Each row is a point on a tangle of strands that fork and nearly touch. The rows are in no order.
Two points are linked if the straight distance between their rows is under 54.7. Some points are linked to none.
z_719: [  7,   3,  37,   8,  -1,  25, -16,  16, -13, -11,  -8,  26,  -3,  -6,  16,
  -4,   8,   6,   2, -19]
z_398: [ 17,   6,  44,   8,  -3,  11, -26,  -7, -19,  -9,  -2, -20,   9,  -8,  15,
  38,   9,  -2,   8, -62]
z_665: [ 18, -18, -25,  14, -24,  10, -10,   7,  -3, -17,  11, -12, -11,  -4, -36,
  21, -13,  -1, -13,  19]
z_810: [-11,  11, -15,   2,   4,  -6,   6, -18,   2,   4, -12,   9,   6,   0,  -8,
  -3,   6,   9, -34,  26]
z_66: [-17,  46,  24,  -8,  31, -30,   1, -19,   7,  15,  -5,  13,  -2,  18,  11,
  -9,  30,  19,  -9,  17]
z_914: [ 17,  -1,  21,  25,  18,  -9, -11,   3,  -9, -11, -11,   8,  22, -24,  14,
 -20,   2, -22,   6, -28]
z_236: [ 29,   4,  34,  27,  -8,  10, -22,  12, -12, -11,  -8,  -3,  26, -19,   1,
 -10,   0,  -5,  -6, -31]
z_476: [ 18, -14,  -1,  19, -16,   1,  -5,  -9,  -6,   6,  28, -35,  17, -11, -12,
  24, -26, -29, -28, -14]
z_237: [-12,   8,  10, -17, -18, -12,   7, -12, -12,  27,  19,   4,  22,  33,  15,
 -18,  -8,  28,  -6, -25]
z_792: [-16,   0,   4,  -1,   9,  -3,  11,  -4,  -3,  18,   4,  25, -17, -15,   5,
  -4,  -5,  -8, -18,   5]
z_331: [ -1,  -3,  10,  -6, -25,  -3,   8,  -2,  -4,  24,  21,  -8,  24,  13,  22,
  -3, -20,  14,  -8, -46]
z_481: [ -9,  -4, -25,   7,   5,  -3,  -3,  16,   4, -14, -21, -19, -21,  24, -36,
   5,  15,  12,  17,  42]
z_32: [ 13,  10,   8,  -9,  27,   8,  15,  20,  23,  16,   1,  17, -14, -14,  15,
 -14,  10,  -5,  16,  -2]
z_688: [ -8,  -2, -12, -10,  11, -18,  49,   4,   2,  21,   7,   6,  24,  14,   3,
 -33, -10,  19,   6,   3]
z_334: [ -2, -31,  -3,  10,  12, -24,  -5,  -4,  -3,   8,  13,   0,  -4, -24,   7,
  -9,  12, -50,  26, -19]
z_185: [  5,   5,   3,  -2,  21, -15,  17,  40,  10,  11, -12, -22, -12,  16, -37,
   9,   0,  10,  18,  28]
z_943: [  4,  26,  27,  -1,  -7,  27, -20,  11, -16, -26, -31,  14,   4,  17,   8,
  -6,  18,  25,  -6,   7]
z_84: [-11,  -1,   4,   1, -17,  -1,  10,  21,  -1,  11,  -2,  -1,  -4,  25,  -2,
 -15,  -3,   9,  24,  20]
z_342: [  9, -12,  11,  26, -10, -11,  -7,  -6,  -7,  11,  21, -14,  21, -24,   3,
  -2, -26, -27, -29, -23]
z_973: [  1,   5,   6,   1, -35,   4,  -8,   8,   2,  -7, -17, -10,  -6,  32,   9,
  -2,   2,  17,  10,  21]
z_316: [-12, -28, -10,   6,   3, -10,  -7, -14, -10,   8,  39,  -5,  -3, -23,   3,
   2,  -9, -48,   5, -16]
z_355: [-26, -20, -37, -24,  -7,  -8,   0, -34,  -8,  -8,  23,   3,  11,  -7,  11,
   4, -17, -13, -14,  -5]
z_87: [ 13,   6,  26, -16, -13,  15, -19,  -9,  -9,  -6,   7, -12,   2,  -4,  30,
  20,  -2,   0,  -4, -49]
z_248: [-10, -11,  -3,  -7,   3,  14, -27, -16,  -8, -34,   4,   9,  -9, -26,  18,
   3,  16, -33,   3,   4]
z_438: [ 23, -11, -32,  10,  19,   8,  24,  29,  19,  -8,  -6, -11,   2, -17, -23,
  -7, -10,  -6,  16,   2]
z_852: [-25,  -3, -39, -15, -17,  -9, -10, -42,  -5,   4,   9,   8,  11,  29,  14,
  -6,  -3,  18,  -7,  -4]
z_138: [ -2,  24,  17, -14, -16,  30, -38, -11, -17, -33, -19,   9,  12,  12,   4,
  12,  13,  30,  -9,  -6]
z_269: [-19,  -7, -11, -18, -21,   2, -15, -11,  -5,   5,   4,  14, -21,  32,  10,
   7,   8,   7,  17,   8]
z_690: [ -7, -20, -18,  -1,  -3,   8,  -2,  24,   2, -10, -18,  -6, -34,   2, -32,
  11,   1,   2,   9,  23]
z_701: [ 16,   6,  20,  -5, -18,  -2,  -5,   2,  -4,   4,  10, -10,  30,  -4,  18,
 -11, -12,  22,   4, -60]
z_527: [ 18, -18, -24,  24,  -3,   6,  11,  22,   0, -14,  -4, -13,  -9, -18, -38,
   5, -14, -13,  -5,  19]
z_687: [ -7,  19,   2,  23,  -9, -11, -10, -16,   9, -17, -17, -12,   3,  30,  -2,
 -10,  20,  15,  -7,  41]
z_309: [ -1,  18,   8,  12, -29, -14, -11, -10,   4,   6,  -7, -18,  12,  46,   5,
  -2,   5,  23, -12,  19]
z_847: [  2, -16,  14,   9,  -4,  14, -14,  10,  -2,  -4,   1,  23, -15, -11,  16,
  -2,   5, -13,  17, -17]
z_889: [  7, -40, -15,  10,   7,  -7,  10,  10,   7,   4,  14,  -2,  -6, -16, -10,
 -10,  -5, -28,  34, -14]
z_360: [  1,  23,  29, -11,  10,  20,   3,  15,  -9, -19, -23,  14,  17,  12,  14,
 -21,  13,  29,  21,  -2]
z_282: [ -6,  31,   9, -15,  25,  -4,  13,  11,  22,  22,  -5,  14, -10,   1,   1,
  -7,   8,   3,  -3,  21]
z_201: [ -4, -34, -18,  -3,  26,  11,  -1,  30,   3,   7, -10,   0, -37, -16, -38,
  16,   3,  -4,  12,  -1]
z_40: [ 20,   0,  18, -16, -12,   5,   6,  -5, -13,  -1,   1, -25,  10,   4,  34,
  11,  -3,  21,   6, -67]
z_168: [-20,  12, -17,  -3,  17, -18,  21, -20,   0,  27,   7,  20,  -2,   0, -11,
  -7,  -8,   2, -27,  18]
z_736: [ -1,  25,  12,  29,  26, -42,  19,  -5,  15,   5,   1, -16,   8,  23, -18,
   4,   2,  12,  -5,  33]
z_351: [-17, -13, -14, -24, -10,   0, -18, -40, -11, -14,  24, -14,   3, -15,  18,
  13,  -3, -35, -13,  -3]
z_666: [ -8, -31,  -1,  12,  11,   2,  -6,  22,   7,  10,   0,  13, -45, -28, -11,
  16,   0, -21,  13,  -5]
z_563: [ -2,  -9, -12, -15, -33,  12, -13,  -7,   1,  -9,   2,   3, -21,  10,   9,
  25,  -7,  -4,   5,  -1]
z_33: [-14,  23,  24, -11,  -7,  22, -22, -19, -25, -19, -13,  15,  19,  -2, -10,
  16,   5,  44,   6, -23]
z_37: [ -3,  15,   5, -22,  21, -11,  24,  29,  28,  22,  -6,  -5,  -8,   4, -13,
  -4,   8,   8,  23,  24]
z_626: [ 12,  11, -38,  -3,  30,   2,  37,  23,   8,  11,   6, -10,   4,  -6, -32,
 -15, -14,   3,   9,  16]
z_224: [-20,   5,  -9, -24, -11,  -3,  -9, -22, -12,   2,   2,  24,   3,  25,  20,
 -16,  12,  19,   1,  -6]
z_639: [-10,  -7,   7,   1,  23,   1,   5,   7,  16,  21,   5,  25, -43, -30,  -3,
  12,   6, -17,  -4,   0]
z_317: [ -3,   1,  16, -13,  -7,  10,   9,  20,  -3,  -1,  -6,   9,   5,  22,  21,
 -32,  11,  13,  23,   6]
z_129: [ 16, -11, -12,  13,  21,   2,   9,  11,  26,  -3, -12,  -1,   1, -38,  -2,
  -7,  -1, -20,   7,   0]
z_922: [ 16,   1,   7,   2,  -2,  11, -12, -19,   1, -29, -10,   9,   3, -35,   3,
   3,   7, -12, -39,  21]
z_682: [ -2, -23, -16,   9, -13,  -2,  -7,  -7, -11,   3,  30,  -6,  -2, -18, -15,
  23, -24, -34, -13,   0]
z_698: [ 20,  12,  -7,  -2,  18,  18,   4,  10,  36,   6, -15,   6, -13, -36,  -9,
  10,   0, -10, -10,  16]
z_837: [ -4, -26, -11,   1,  -4,   7,  13,  10,   5,   1,   1,  15, -13, -12,   3,
 -17,   2,  -6,  21,  -5]
z_118: [ 11,  -4,  18,   1,  12,  10,  25,  31,  15,  10, -10,   6,  -1,   7,  18,
 -32,  14,   3,  28,  -2]
z_952: [-13,  15, -16,   6,  15, -17,   3,  -9,  16, -17, -21, -14, -12,  31, -14,
  -3,  23,  15,  17,  48]
z_573: [  3,  18, -21,  -7,  28, -17,  42,  11,   8,  25,   9,  -6,  20,  17, -14,
 -17, -11,  12,   6,  22]
z_897: [ 31,  -3, -16,   8, -32,  18, -11,   1,  -5, -15,   0, -20, -13,  16, -19,
  43, -11,  -1, -12,  13]
z_125: [-13,  -3,   2, -28,  -1,  14, -42, -37, -13, -27,  16, -25,  10, -25,  17,
  13,  16, -22, -18, -12]
z_299: [-21,  12,   5,  -9,  -1, -26,  23,  -8,  -6,  20,   7,   6,  22,  27,  11,
 -30,  -1,  25,  -4,   1]
z_875: [ 10,   4, -12,   8,   8,   2,  11, -15,  10,  -2,  -9,   6,   9, -30,  -6,
   3,  -7,  -8, -45,  31]
z_770: [ 18,   4, -12,  -3, -43,  16,  -9, -10,  10, -14, -11, -14, -10,  23,  11,
  29,  -7,   6, -13,   6]
z_406: [-13,  -2, -40, -14, -15, -11,  -4, -43, -10,   7,  22,   0,  14,  13,   9,
  21, -22,   2, -21, -16]
z_107: [-10,  16,  37,  -4,  16,  20, -12,  -3, -24,  -8, -14,  28,   9, -10,   3,
   5,   0,  19,   6, -17]
z_635: [  1,  13,  12,  20,   7, -32,  20,  24,  -3,   2,  -8, -14,  -5,  26, -24,
   0,  -2,   6,  10,  32]
z_486: [  6, -12,  11,  27,   9, -21,   1,   2,   5,  10,   7,   3,  10, -31,  10,
 -16,  -8, -27, -13, -13]

Follow the links from the first point to the second, and from the first to the third. Name the last point that the two ways share.
z_889, z_736, z_922 | z_317
z_355, z_331, z_698 | z_438
z_32, z_875, z_486 | z_317
z_698, z_224, z_701 | z_438

A fork is a point with three links, a tip a point with one. Leave the first point through the second and follow the links. Name the first fork or tip that comes.
z_316, z_334 | z_317
z_943, z_138 | z_236
z_351, z_355 | z_438
z_973, z_309 | z_922
z_897, z_770 | z_125
z_626, z_573 | z_398
